A landscape with many valleys, sampled at points; each row gives a point and its height.
From any point a ball rolls to the lowest of the 2 points nearest to it. It stops when none of these is lower. Distance is the straight distance between rows; heights are no part of it.
<246> height 811: [ -4 -11  -2  28 -13 -50 -25  25   9  20 -58 -10 -56  28  48  28 -34  55
 -23  34  -4  38  35 -26 -26  -2 -11  39  -4 -37  13 -24 -42  18 -48  27
  10 -15  -4]
<1250> height 746: [-22  11  14  26  20 -43  -5   2  -2 -15 -55 -18 -31   7  78 -25 -14 -13
 -12  45 -30   2  30 -32 -36 -13  13  30  -8 -27  16 -19 -21  21 -15 -12
 -27 -32  12]
<664> height 430: [  6  -4 -16 -13 -15  34  13 -36   8 -14   0  -5  23 -16  -6  -8 -14 -28
  18  -7  16 -54 -23  -6  -5   5 -36  -6 -45   6  12   1  13 -14  27 -23
   3  18  39]
<587> height 598: [ 22   7  -3  -8 -39  17 -19   6   0  28  14   3 -19  16 -30  38   0  60
 -24 -13  45  16 -25  22  17   3 -42   2  -9  -4   7   7  -5 -19 -23  44
  38   0 -30]
<920> height 187: [ 22  12  23  -2  13   8 -18 -18  -3 -31 -14 -23 -22   2  41  -5 -11   3
 -17   2   0 -26 -17 -14 -37 -14  -8  15 -41  15  38   5 -20 -14  -2   8
   5 -55  15]
<905> height 525: [ 13 -19  16 -30 -16   8 -12   3 -22  39  -8  -5 -24  31 -46  18 -12  31
 -31 -61  22  42 -22  44  23  12 -12   3  12  11  32  -9   3   3   4  48
 -14 -24 -31]
<376> height 587: [ 51  -4  -6  -5  -5 -14  19   0  -9  41   5  40   5  24 -35  -7   0 -21
   0  -4 -20  27 -11  28  36  24 -14 -11  26  10 -13  -7  25   0  25  14
   8  25 -44]
<857> height 445: [  6  -2 -19   1   4  24  26 -43   7   7 -17 -14  23  -8 -18 -16 -30 -53
  12  -7  -6 -57 -12 -12 -19  16 -14  -7 -51  19  19 -10  23 -22  62 -38
  -6  28  48]
<1337> height 226: [ 20 -20   5 -19  -7   5  26 -22 -21  42  -1   4  -6  26 -58  -4 -15 -38
   4 -37  -3  -9 -18  20   7  24 -27   0  -6  12  29 -15  24 -14  53  17
   5  -3 -12]
<982> height 661: [-23  17   9   2  20  33  -9  -9   9 -60  22 -10  15 -51  61 -25   3 -30
  16  31 -10 -52   3 -25 -41 -17  40 -19 -17  12 -10   8  -6  11   5  -3
  -5 -21  48]
<662> height 467: [-36  13  16   7  28 -19 -32  27  14 -19  12  -7  -9 -10  41   2  23  36
  -4   5  10  13  23 -26  -6 -10  18  17  28  -4  -4  18 -17  10 -31 -16
 -18 -31  10]
<637> height 539: [-28 -32 -17  -4  -2 -37   3  -9  10  45 -25  -5 -31  28 -27  42 -20  42
  -7 -19  39  50   3   5  -7  18 -19  28  -6 -24  47 -35 -11  22 -11  23
  -3  12   0]
<570> height 659: [  2  -6  18   7  19 -42 -20  30   9   8  19  22  -7  19  -7  -4  13  31
  -8 -10  -6  50  13  24  26   8  14   6  60  15 -35   5  -2   2 -27  -9
 -14 -16 -38]
<499> height 460: [-58  -5  47 -20  34  -9 -10  25  -6  -9  30 -42 -11  12   7  17  24  27
 -20 -43  28  14   9  29  -4 -24  54  25  24   7  51   7 -14  -9 -32  27
 -21 -62  10]
<65> height 305: [-20 -35 -15  -8  -7 -23  44 -21 -30  38 -28   0  27  28 -70   0 -31 -56
  25 -13   3 -17  -7  26 -13  51 -13   9 -14 -23  59 -22  15  -7  29  14
  14   8   3]
<1088> height 788: [-31 -10 -41  -1 -38   0   0  15 -21 -52 -40 -38  40 -23  11  11 -44 -10
  -1  38  14 -40  -5 -22 -44   3  13  -2 -42 -85  24   4 -39  16 -34  45
  40   8  57]
<1136> height 368: [ 13  -1 -15   4 -16   2 -27  17  13   4   6  13 -19  -4  -2  29   3  69
 -15   5  38   8 -13  -5  26  -4 -28   1  -7  -2 -42   9  -4   9 -28  -4
   9  27  -8]
<267> height 719: [ 47  12 -30  19 -57   2 -12  29 -12  10 -18  27 -12   3 -11  23 -23  47
 -14  47   5  12 -17   4  21   3 -39  -7 -11 -31 -39  21 -12  10 -31  53
  56  25 -41]
<263> height 292: [ 45  18 -41  -2 -38  37 -14 -14   7 -27  -5  20  14 -36  20  -8 -11   4
  -7  24   0 -32 -23 -15   8  -8 -50 -32 -42   9 -42  32  11   6   8  -9
  36  26 -11]
<508> height 593: [-28 -17  37 -19  38  44  20  -9 -26 -19  61 -31  28 -15 -26  -4  32 -35
 -12 -55  10 -19   2  28   6 -19  49   4  13  28  24   9  11 -39  15  26
 -27 -35   9]
<783> height 608: [ 14 -12  -3 -18  -8  59 -19   2  -1 -42  67 -17  39 -30 -13  -7  28  15
  -9 -21  22 -24 -14  11  23 -11  13 -30  10  10 -28  36   5 -24 -17  12
  20   3  -9]
<1134> height 550: [  0  -1  21  13  -8 -40 -38  13   5   3 -10   0 -34  33  30  17   1  49
 -21  -1  11  28  13  -6   0  -1  -7  19  19  -6   6  -2 -17  -2 -44   9
   2 -38 -15]
<701> height 438: [ 52  30  36   5  25   4   1 -22 -11 -12  13  18 -10   1  13 -39   4 -57
  -1   4 -57 -28  -7 -10 -16   7  14 -16  13  38  -8   2  -3  -6  26 -15
  11 -50 -37]
<497> height 553: [ 41  17  -9  17  20  13   6 -15  10   5  11  38   2 -15   8 -32  19 -42
  11  16 -49  -3  26 -21  18  21   3 -20  20  37 -67  -5  20   6  30 -49
 -18  31 -19]
<1311> height 411: [-13 -15 -46 -20 -25  33   0 -26   4 -14   2 -27  39 -25 -26  23 -11 -14
  21  -4  41 -43 -32  -8  -2   6 -19  -9 -46 -22   5   9  21  -6  15 -14
  -1  50  58]
<27> height 633: [ -5 -29  12 -13 -13  -6   8   6 -30  11  11  -9  29  10 -55   0 -12 -14
   7  -6  26  -4  -7  34   7  26   3  13  20 -29  34  -9   0 -16   2  43
  13  -9 -21]
<317> height 687: [ 12  -1  13  18  12 -49  -7  28  -9   6  -4  34  -7  14   0 -17  11   0
   7  17 -27  44  22   7  23   8  23   8  52 -10 -20  -1  -8  17 -25  -6
  -7   2 -41]
<537> height 617: [ 29  10  -7  14 -23   6   2  17  -7 -41  20   9  34 -20 -12 -29  -5 -23
   4  37 -20  -7 -10   9  14   9  15  -8  20 -43 -24  26 -12   1 -13  32
  34   0 -48]
<794> height 271: [-19 -30   8 -18  11  -5  38 -16 -32  28  -2 -19  29  24 -64 -13 -19 -54
  11 -49  -5  -7  -6  37  -9  20   7  11   2  -3  43 -18  18 -15  46  22
 -15  -7   5]
<417> height 584: [ 14 -11  -9  -6 -36   0 -15   6  -4  25 -26   6 -30  21 -26  53 -12  74
 -26  -2  41  28 -19   3  19   6 -32  17  -4 -32  17 -10 -12  -2 -49  54
  31   8 -24]
<1072> height 385: [-29   1  28  -5  47   8   3 -23  34  12   6 -18 -36  14  39   6  22  14
   1 -46   5  14  15 -18 -23 -17  13  18  -1  47  31 -14  12 -16  30 -65
 -66 -19  42]
<1058> height 524: [  6  19   9  22   6 -43 -40  44  15  11 -26  15 -52  32  28  12  20  72
 -19   6  -9  54  22 -15  20   4 -14  22  26   7 -29   3 -20   6 -48 -16
  -3 -25 -24]
<648> height 451: [ 25  46 -13  25 -16   7 -43  50  26  -5  18  27 -31  -5  26  -5  27  63
 -15  34 -18  31  24 -32  17 -19 -12  -3  27  17 -85  38  -7  10 -49 -34
  21  -3 -44]
<598> height 454: [-17  14 -10   7   9  -3 -25  10  46  25  -1  15 -28  -6  20  31  36  59
  -2 -13  20  29  13 -17  24 -10 -17  -9  13  41 -49   2   8   5 -27 -67
 -28  35   6]
<872> height 647: [-41 -40  13 -23   2  -4  26   3 -37  -2  19 -27  35  15 -58   3  -5 -35
   3 -17  28  -4  -4  40  -2  12  33  16  12 -27  57 -16  -1  -9 -13  61
   0 -37   1]
<503> height 577: [ 59   2  24 -11  -6 -24   2  10 -35  44  -8  26  -7  32 -42 -24 -11 -27
   3 -17 -35  30 -19  44  18  24   2  -3  25  10   2 -15  14   1  35  34
  13 -27 -58]
<411> height 394: [-56 -34 -34 -20  -4  40  17 -12 -11 -19   3 -32  73 -17 -27  15  -4 -31
  29 -10  45 -41 -22  -3 -11   5   4   1 -43 -15  36   2  20 -11  17  -5
  -5  41  65]
<68> height 638: [-48 -20  37 -11  19 -36  29  -7 -41  -1  11 -25  20  24 -36 -13  -7 -51
  13 -26  19 -10  -1  30 -30  -2  52  27  16  -6  75 -10  -2   1   8  36
 -15 -48  17]
<541> height 496: [-15   0  26   7  21 -32  -2  12  -1 -24  -5  -9  -3   4  27 -15  -3   2
  -2  16  -1   4  14  -7 -14  -5  27  16  24 -19  21  -3 -23   7 -20   4
  -2 -36  -6]
<1329> height 265: [ 22  25 -59  18 -56   3 -20  13  26   0   2  53  -9 -31  11  19  17  43
   0  28   1  13  -8  -8  37 -17 -37 -36 -12  15 -94  29   8  34 -24 -32
  23  69  -2]
<624> height 318: [-13   7  11   6  27  13 -16 -16  39 -21   2   8 -17 -16  49 -12  11   5
   9   8 -10 -20   6 -33 -16 -14   5  -5  -6  32 -19  -9  12  -1  20 -64
 -45  10  37]
<547> height 793: [-20  -6 -27   2 -34 -20 -15   8   2 -12 -43 -52   4 -10  36  16 -47   9
 -14  41  11 -29  -9 -34 -53   2  -3  13 -49 -78  30 -12 -41  17 -29  46
  21  -9  43]
<1118> height 586: [ 20  -7   8 -18   1  74  -1   5  -9 -19  67 -20  32 -21 -51  -7  41   5
  -6 -46  13  -4  -7  20  49 -19  12 -39  16  26 -43  34  16 -25   4   6
   5   9 -30]
<885> height 751: [-15   7  23  17  25 -44  -6 -14   7   3 -45 -22 -43  24  63   4 -16  12
  -9   5 -20   2  18 -28 -50 -17  10  27 -19 -10  54 -21 -23  -1  -6 -21
 -38 -41  33]
<410> height 503: [-28 -30  21 -22   1   8   2  -2 -29  24   8 -32  -8  27 -39  20  10  30
 -21 -72  40  39   7  45  12  -7   5  18  16  19  44  -3   6  -5   0  27
 -37 -32 -14]
<1294> height 626: [ -8  -9 -13 -26 -13  50 -19   5  19 -32  53 -27  24 -32 -19  25  21  41
 -10 -27  52  -1 -14  12  23 -14  -3 -23 -11   5 -25  30  -6 -15 -18  14
   7   6  14]
<1347> height 442: [-22  25  34   7  41  -3 -25  23  17 -20  15   3 -29   8  48   2  30  32
  -8  -8  -5  23  34 -19  -4  -6  16   3  28  35 -10   7  -7  -8 -20 -45
 -31 -51  -1]
<698> height 160: [ 25  -3  -3   1 -36 -15  26  13 -38  38 -35  37   8  24 -46 -15 -39 -32
   9  22 -24   6   3  37  10  46 -26  -7   1 -36  35 -18   8  -7  12  53
  56   1 -39]
<55> height 491: [ 13  25   9  26  11 -17 -41  39  14   9  -2  29 -34  15  19   1  29  59
  -5  19 -17  38  20 -15  22  -5 -12   3  42  26 -62  18   5   9 -31 -42
  -2 -15 -38]
<1174> height 707: [-32  11  29   5  34   0  33 -27  -3 -30   3  -7  12 -22  26 -36 -11 -69
  15  17 -37 -65  10 -13 -46  -9  38   4 -20   9  32 -17  11 -12  37 -10
 -32 -25  42]
<1192> height 798: [ -6   3  -3  12 -16 -20  -5  -5 -12 -15 -67 -29 -21  -8  46  -4 -44   3
 -17  40  -6 -10   8 -23 -48   5 -10  27 -45 -62  37 -16 -41  11 -25  55
  29 -27  20]
<293> height 572: [  2 -20  -4  -8 -15  15 -11  13  -1  32  22   6 -12  17 -53  35  31  55
 -27 -47  44  48   0  27  50 -12 -26  -9  20  17 -12   3   8  -9 -25   3
 -18  34 -32]
<593> height 713: [ 20   8  19  22  23 -56   1  21 -12   6 -32  27 -14  19  29 -46  10 -31
  -2  39 -56  30  35   5   4  12  20  14  41 -18 -17 -15 -10   9  -4  -6
  -5 -15 -34]
<1036> height 548: [ -3  17  61 -20  45 -17  23   2 -21 -20  31   0   6  -2  -2 -29  21 -65
   6 -32 -23 -24  -7  12 -18 -21  63  10  37  23  28  -3   5   3  16  17
 -24 -58  -5]
<668> height 733: [ -8  11  15  18  13 -34   6  12   2 -17 -46   7 -18  -5  58 -50  -9 -33
  -4  49 -51   3  31 -13 -19  -3  16  12  17 -14 -11  -7 -15   7  -9 -16
 -16 -19 -18]
<1097> height 541: [  3 -19   2 -16   3  37   4 -13  10  16  25  -9 -10   3 -43  22  34  35
 -22 -57  35  33   5  18  53 -23 -19 -11   8  40 -22   3  20 -15  -5 -19
 -26  26  -7]
<1053> height 631: [-33  -5  20  10  13 -28 -30  41   8  14  23  -2 -16  16 -11  16  30  59
  -6 -20  25  51  28   8  24  -6  12  20  57  11 -15  10 -15   2 -45 -14
 -17 -20 -19]
<515> height 804: [ -4 -10  -6  13 -13 -26  -8  10   6   2 -42 -19 -23  16  30  16 -32  34
 -21  31   7  14  14 -17 -31   8 -14  28 -14 -55  20 -15 -39   5 -32  37
   7  -8  -1]
<765> height 616: [ 22  -7  21  -9  -6  -4   4  12 -33 -16  30 -10  27  -2 -38 -15  -3 -32
   1  -5   2  -5  -7  25   2   8  24   2  23 -25  13  10  -8 -18  -5  45
  23 -33 -42]
<465> height 740: [-45  15  23  13  51 -29 -19   5  43  -1 -25 -20 -55  14  75   0   4  13
   9   1 -19  13  24 -40 -31 -18  25  18   7  -1  38 -11 -12   3  -8 -50
 -54 -28  32]
<760> height 724: [-54   7  19   5  53  -9  -5  -3  27 -34  -4 -22 -11 -24  78   0  14 -10
  18   4  -8 -25  28 -35 -38 -26  45   9  -5  -5  14 -15  -2  -6   5 -38
 -45 -20  69]
<242> height 166: [ 23 -16 -12 -23 -25   2  26  -5 -26  73 -27  21  -8  41 -83  24 -21 -15
  -2 -47  -2   9 -25  37  28  18 -42  -6 -11   4  31 -25  24 -14  38  29
  23  24 -21]
<1240> height 488: [-26  -2 -11  -9  15  29 -13 -15  26   9  19  -5 -13  -6  -1  34  39  51
 -13 -30  35  21  21 -17  26 -27 -16  -8  -7  49 -32  -2  20   1  -9 -70
 -41  37  25]
<421> height 234: [ 56  11  -4 -19 -31   8  14  16 -39  75  -7  46  -7  37 -80   8 -23 -15
   4 -36 -27  18 -32  45  34  26 -31 -22   8  -2  22  -8  20 -12  37  57
  35   4 -53]
<93> height 649: [-38   5 -14  -9  15  34  10  -3   8 -58  33 -14  62 -47  24 -13   6 -34
  25  22  -3 -56 -13 -16 -14  -6  32 -27 -17   3 -27  20   1  12  11  -2
   6   1  43]
<680> height 351: [-42 -49 -51  -7 -13 -10  34 -14 -12  34 -25 -15  43  11 -50  28 -23 -37
  27  10  39 -10 -10  -7 -18  25 -12  -1 -45 -36  52 -24  18   6  18  -6
  12  78  35]
<978> height 521: [ -4   8  43  -5  32 -29  13  -7  -9 -29   4  -2   1   7  21 -28   1 -44
  -1  14 -31 -22   4   7 -28   2  43   8  19  -1  27 -16  -5   5   4   5
  -7 -46  -9]
<347> height 612: [-19   7  52 -21  42  20  34 -34 -29   1  31 -41   3  13 -27 -13 -15 -58
   6 -68  -5 -43 -20  30 -35  -7  29  14 -19  35  51  -7   4 -21  53  17
 -32 -46  26]
<1260> height 782: [-28 -14 -32   3 -40 -10  19   8 -23 -31 -40 -22  58 -22  -2  -9 -42 -43
  17  49  -1 -38  -1  -6 -31  15  -5  -9 -37 -69  27  -6 -18   3   1  23
  35  23  34]
<1263> height 715: [-34  15  28   4  44  -9  12 -16  12 -34 -16 -28   2 -15  54 -16  -2 -46
  20  13 -12 -37  17 -26 -54 -14  30  14 -15   4  35 -10  -7  -7  19 -20
 -39 -34  59]
<358> height 556: [ 45  19  14  -9  16  69 -14  -2   3 -19  71 -10   5 -21 -30 -14  36  11
 -20 -46  -8   9 -14   4  18 -16  21 -41  26  48 -41  40  12 -28   7  -4
  21 -14 -43]
<476> height 662: [  9  -3 -30  -2 -48   0  -6  19   4 -22  -6  13  23 -18  -7   3 -12  22
   9  34  10  -6 -11  -5   9  10 -15 -10 -11 -40 -28  22 -16  21 -31  18
  32  30   3]
<530> height 692: [ -4 -19 -26  13 -61 -20  -1  25  -1  11 -29  24   7  -5 -20  31 -24  26
   8  39  12  21  -1  -5  24   8 -28   8  -5 -83 -22   2 -22  38 -41  49
  48  60 -16]
<16> height 331: [-12 -12 -27   3 -20  -4 -25   3  20   5   6 -12 -17  -3   3  46  -1  63
  -8  -6  61  15 -10  -8  11  -9 -27   9 -15 -13   0   6 -20  20 -34  -3
  -2  24  23]
<88> height 522: [-24 -24  -6  -6  -3 -20  22 -26  -2  45 -31 -15 -12  35 -25  22 -17   8
  -1 -23  27  17  -6   7 -13  14  -5  26 -16  -5  56 -26   0  -1   3   6
  -9   1   6]
<1000> height 734: [ 37  15 -49  24 -70  -1  10  35  -7  11 -35  53   2  -9   1  -2 -17  18
   5  62 -29  24 -11   8  41   7 -31 -14  -6 -39 -50  21   0  22 -24  48
  49  56 -41]
<525> height 375: [-51 -45 -27 -13  -3  11  31 -30  -8  21  -4 -30  56  11 -61  20  -9 -48
  18 -28  35 -30  -7  11  -6  21  -4  -4 -31 -15  53  -9  21 -18  25  -2
  -7  42  44]
<353> height 258: [-11 -13 -35  -3 -11 -11 -24  -2  13 -17 -27 -18  17 -22  24  12 -11  16
   6  27  22  -4  -7 -23 -14  -1 -11   8 -30 -42   4  -3 -17  27 -22  -3
   6  31  49]
<285> height 518: [ 41  25  26   4  27  36 -14  -4   5 -22  63   9   2 -27   2 -30  33 -19
  -4 -13 -30  -9   4   6   4  -4  38 -29  41  46 -40  25   4 -13  11  -7
  14 -31 -42]
<412> height 698: [-10  15   8  -2  38  17  31 -37   8 -23  17  -7  25 -19   1 -38 -11 -77
  28  12 -29 -70  -1 -21 -28  -1  19 -11 -23  28  -2 -12  11 -16  60 -31
 -21  -1  42]
<5> height 517: [ 42  22  12  20  18  -5   0 -12  -5  -1  -2  36 -22  -8  31 -41   8 -40
  -6  36 -68  13  17 -11   3   4   3 -13  18  33 -49  -6   6   5  33 -36
  -2  -2 -37]
<1297> height 409: [ 34  22 -20  20 -27   9 -30  22  21  -9   9  25 -18 -13  19  14   2  69
 -18  23   1  19  -8 -17  23  -9 -25 -11  -1  18 -71  22  -5   8 -39  -6
  21  11 -37]
<139> height 213: [ 53  13  -8  -5 -34  -8  30  13 -42  73 -34  52   1  38 -59  -9 -41 -13
  22  -1 -39   6 -17  35  20  28 -40 -24 -10 -25  27 -18  15 -21  35  57
  68   9 -46]
<217> height 297: [-31 -31 -28  -5 -14  -2  -4  -7  19   2 -19 -20   3  -9 -14  44  -9  39
   3   5  49   5 -13 -14  -6   7 -12  19 -12 -26  24  -5  -6  10 -18   8
   0  32  35]
<402> height 403: [ 38  21  22   5  22  23   5 -35  16 -16  14   5 -18  -5  24 -29   4 -23
  -4  -9 -29 -23 -10 -13 -18   0  -6 -11  -3  55 -13  -5   2 -17  34 -25
  -9 -25 -11]
<1301> height 677: [  2 -10 -47   8 -67 -13 -12  31  -3  -8 -39   2  18 -25   7  13 -21  14
   8  55   8  10  -9  -3  12   5 -37  -5 -22 -69 -32  20 -20  49 -20  37
  44  68   4]
<364> height 480: [ 53  28   8  10  24  18  -5  -3  -6 -35  43  11  -4 -34  18 -53  16 -45
   1  21 -52 -24   4  -7 -12   1  27 -27  25  34 -47  15  -3  -3   8  -7
  23 -27 -37]
<1113> height 588: [ 30  15  30  11   7  -2   2  13 -17 -40  36   7  26 -16  -6 -31  20 -24
   4  16 -16  -9  -7   9   9   5  34 -11  34  -9 -15  16  -7 -11 -12  18
  21 -25 -46]
<300> height 328: [-25 -25 -46 -11 -21  -9  11 -14  -3  13 -30 -26  27 -13 -31  39 -28   0
  12   6  42 -19  -7  -3 -14  19 -25   3 -40 -47  42 -19  -1   6  -2   3
  20  47  48]
<1280> height 624: [-25   1  55 -13  33 -20  33 -19 -24  -4   6 -23  -3  20 -10 -17 -14 -60
  17 -42 -17 -26 -15  29 -51  -7  44  22  -1  15  66 -16   8   0  33  27
 -26 -59  17]
<45> height 384: [-52  -5  31  -2  55 -17  -6  21  14  14  21  -9 -12  19  18   7  31  25
  -4 -34  15  38  35   3   4 -16  37  24  41  32  20  -6   9   6  -8 -25
 -63 -39  12]
<746> height 246: [ 29  17 -54   0 -58  30  -7   2   0 -22   7  15  28 -36   6   7 -10  -7
   6  31  -5 -21 -35   0  17  -9 -36 -35 -35 -24 -55  41   9  31   6   1
  56  50   6]
<368> height 337: [ 35   8 -12  -3 -21  25 -17  -4  13  -6   4   7  -6   1   9   3  -2  16
 -13   7   1 -18 -29 -13  12  -4 -27 -16 -24  25 -24   6   1 -10   6  -3
  24  14 -13]
<989> height 604: [-17 -21   8  -6 -10  -1 -14  31   2  21  35  -2 -11  15 -40  28  32  55
 -18 -39  41  62  21  37  41  -2   5  10  53  13 -12  14  -8  11 -41  -2
 -23  -4 -32]
<1247> height 485: [ -2 -11   4 -12  32  -7  30 -44  16  43 -20   1 -15  32 -15  -8  -6 -19
   6 -31   4   8   0   0  -9   5 -18   8  -6  40  32 -31  24  -1  51 -45
 -47  22  26]
<550> height 625: [ 10  -4 -21 -15 -11  53  -5  -5  -1 -48  53  -8  54 -30  -9 -18   9  -8
  11   3  19 -45 -34   1  11   0  -1 -37 -13   0 -19  33   5 -12   9   5
  31   2  -6]
<922> height 555: [ 61  22  -1   0  -2  -4   7  -9   2  20  -3  33  -9  13  -7 -25   3 -25
  -9  15 -40  12 -10  -1  22  12 -12 -14  19  28 -26  -9  12   0  29 -16
  12   9 -45]
<793> height 514: [-15 -17 -15 -22  -3  62  -4 -25   8  17  20 -19  -3 -13 -26  42  40  41
 -18 -56  47  29  15   5  45 -40 -17 -17  -5  58 -17  13  29 -15   1 -44
 -40  51  19]
<725> height 463: [ 16  12  -3   0  20  -3  36 -59  20  33 -27   3  -3  15  -7 -13 -23 -43
  15  -9 -17 -28  -7 -14 -16   5 -23   3 -36  37  19 -33  24 -21  58 -46
 -26  30  41]
<443> height 747: [ 40  11 -33  25 -43   0  27  18 -17  30 -48  42  -2   4   8 -15 -24  -7
   7  59 -47  23   8  11  36   8 -28  -9  -9 -22 -31   0  13   4   1  32
  53  50 -36]
<1338> height 475: [ 66  31  21  16   7 -14   4   1 -19   0 -18  24 -13  10  36 -47  -9 -43
  -1  25 -68  -7  11   2 -17   5   1 -10   4  19 -20   0  -8  -2  25   7
  23 -32 -51]
<613> height 334: [-33  -9  14   4  39 -22  -4  -3  22  13   9   9 -22  15  19  13  24  31
   8 -15  14  36  30 -12  13   2   8  13  25  25  -1 -14  15   4  -1 -57
 -52   5  14]
<627> height 636: [-13  -5 -30 -18 -24  46  -3  -2   7 -50  34  -4  58 -39  -6   0   4 -21
  24   6  19 -38 -29  -4   6   2   6 -21 -24 -16 -25  32  15  11  13   2
  12  21  39]
<1153> height 272: [-35 -10  -4  15  42 -63  -1   9  32  28 -20  10 -25  23  36  -9   6  13
   5   6  -9  41  33 -25   5   6   8  19  32  -1   5 -21   8  17  -1 -51
 -52  12  15]
<1204> height 569: [ 20  -9   8  10 -17 -26 -18  11  -3  25 -24   7 -28  32   0  30 -22  72
 -17   8  15  32  -6   1   5   6 -22  21  -3 -15  13 -18 -23   4 -31  33
  11 -14 -22]
<572> height 573: [ -8  12  54 -20  43  31  16   4 -23 -27  63 -16   8  -7 -14 -15  38 -51
   0 -49 -14 -11  -3  30 -11 -21  70   1  40  39  10  16  -5 -12  22  10
 -22 -55 -10]
<1197> height 186: [-11  10   0  24  23 -50   3   3  18  16 -44  36 -31  19  43 -12  -2   5
  -2  34 -36  29  36 -21  11   2  -6  14  17  -4 -23 -29   1  19   1 -47
 -28  20   7]
<189> height 554: [ 28  15  29  -4  29  23   2  10 -24 -23  71  -4  22 -21 -28 -33  27 -43
   4 -25 -22 -12  -7  28  12   1  52 -16  48  17 -18  28  -1 -14  11  27
  23 -41 -50]
<1308> height 354: [-10  -5  12  -8  44  25   2 -39  29   6  13 -10 -17  -2  22  -3  18 -11
   8 -25 -10 -13   6 -20 -10  -7   9  -1 -15  55  -4 -18  14 -24  35 -61
 -60  10  38]
<1038> height 218: [-16  -5  10  -4  14 -13  -2 -19   2 -18 -12 -33  -9  -8  36  -2 -28  -1
   8  13   9 -29  -2 -13 -53 -14   5  18 -36 -20  53 -14 -18 -10  -7   5
 -10 -38  43]
<1060> height 672: [ -5  22  28  -3  33  29  14 -16   9 -44  29  -4   7 -41  51 -32  14 -49
   9  16 -35 -56  16 -19 -37 -12  39 -14  -1  19 -13   5  -3  -4  14 -26
 -15 -25  10]
<1042> height 338: [-18 -32 -38   8 -18 -29  42 -10 -11  45 -43   5  32  18 -60  13 -28 -48
  26  14  -5  -9   2   1 -10  32 -27  -6 -33 -41  49 -31  22 -12  25   7
  26  53  21]
<743> height 642: [ 25  -6 -20   5 -47   0   5  14  -3  -9  17  21  34 -17 -26  -2  -4  -2
  20  25   7  -8 -16  12  24  10 -15  -8  18 -27 -19  22   1   5  -3  16
  39  32 -32]
<316> height 686: [ 13  28   8   6  25  10  20 -33   1 -29   8   8   9 -24  34 -45  -2 -69
  18  32 -51 -52   9 -25 -27   1  16 -23 -12  19 -21  -7  -3   1  41 -26
 -19  -2   5]
<211> height 761: [ 40   1 -25  14 -18  -8  28  -1 -29  14 -29  27  15  -3   0 -32 -29 -43
  10  54 -40  -7   2  16   6  16 -13  -5  -1 -24 -13  -7  -3   0   7  25
  35  20 -29]
<655> height 172: [ 32  22 -56  12 -64  18  -7  16  16  -1  -1  36   3 -24  -6  20  11  27
   4  37   6   3 -21  -7  34 -25 -45 -35 -34 -20 -65  39   6  45  -4   0
  52  72  -2]
<66> height 773: [  0   2 -21  14 -32  -8  24   1 -23 -14 -34 -11  35  -6  -8 -25 -36 -53
   9  59 -27 -29   5   3 -16  22 -11  -6 -11 -50  10  -1  -2  -3   9  32
  38  17   0]
<847> height 268: [  4  10   3  15  28 -20  -7 -19  25   6 -29  15 -32   4  44 -12   4  -6
  14  13 -21   9   9 -29 -20   0   1   9  -4  20 -17 -20   8  -4  10 -62
 -38  11  22]
<26> height 414: [-45  20  42   3  49  11 -17   1  35  -7  22  -3 -41   6  55  -1  40  16
  -6 -36 -18  15  18 -24 -12 -13  29  10  17  43  12   1   8 -15  10 -49
 -54 -51  24]
<1362> height 505: [-25 -19  -8  -6  17 -27  11 -28  12  37 -23  -8 -21  28   3   2  -8   3
   9 -21  12  20  12  -4  -8  10 -14  23  -5   3  41 -27  19   1  24 -25
 -26  17  22]
<188> height 349: [ 15  26 -49  15 -24  15 -13  -3  37  11   8  43 -13 -22  -3  29  45  48
   2   2  17  15   4 -15  34 -16 -32 -30  -7  50 -87   9  24  32 -19 -68
  -1  69   7]
<739> height 371: [ 27  19   4  -5   5  24 -17 -30  21 -11   6   2 -17 -15  31  -8   5  15
 -10  -8   1 -19 -16 -24 -15 -13 -20  -8 -21  42 -16  12  -2 -16  14 -22
   1 -17   7]
<197> height 225: [-26  -4 -20 -10   9   1   1 -11   4 -33 -15 -31  24 -25  35  -4 -24 -10
   1  21  18 -27  -5 -25 -41  -5  13   5 -38 -32  27  -6 -20  10 -10   2
   3  -2  64]
<472> height 404: [ 11  32 -38  17 -12   6 -26  13  38  -2 -16  29 -29  -7  32  25  23  56
  -2   8  11  15   5 -35  19 -18 -30 -20 -13  31 -75  17  13  28 -24 -68
  -8  42  20]
<235> height 708: [  9   0 -25  21 -64  -5 -24  32  -1   9 -19  14  -9  -2   3  41 -23  66
 -12  31  13  24  -8   1  18   0 -35  16   0 -62 -36  13 -27  20 -60  61
  46  26 -24]
<461> height 549: [ 41  -6  25 -15 -11  -8 -19  14 -21  23  -1  12 -22  35 -31   3  -5  17
 -19 -27  -1  39 -21  44  23  -1  -9   5  14  20   3 -10   4  -5  17  25
   7 -26 -49]
<309> height 426: [-78  -6  35  -5  43 -26  -6  29   0 -17  28 -21  -3   1  36  18  35  14
  -6 -25  29  12  33   6   0 -26  59  26  49  -3  24   2   2   0 -25  -2
 -45 -49  18]
<312> height 483: [-39 -26  38 -21   9  18  -5   3 -22  -6  30 -54   3  14 -24  21  22  24
 -21 -60  38  24  -3  33  16 -20  26  22  21  14  52   3 -10 -14 -19  39
 -21 -52   8]
<112> height 615: [  6 -12  -1 -13 -38  42  -8   6  -2  -6  30  -8  15 -14 -38  32   6  35
 -17 -29  47   0 -28  14  27  -2 -27  -7  -4   8  -4  23   3 -21 -19  22
  20  16 -25]

Where does a ball stop that starts at each point below?
<347> | <1197>
<461> | <1197>
<668> | <655>
<1118> | <655>
<189> | <655>
<1338> | <655>

Call two points neighbours if one is among the 2 nearest of the other. Go from one point of each pair to the other, from neighbour to neighbour, staying as low as possible. Name the highest point that can't be avoided.
<698> and <1197> | <376>
<698> and <920> | <680>
<920> and <655> | <739>
<698> and <242> | <421>
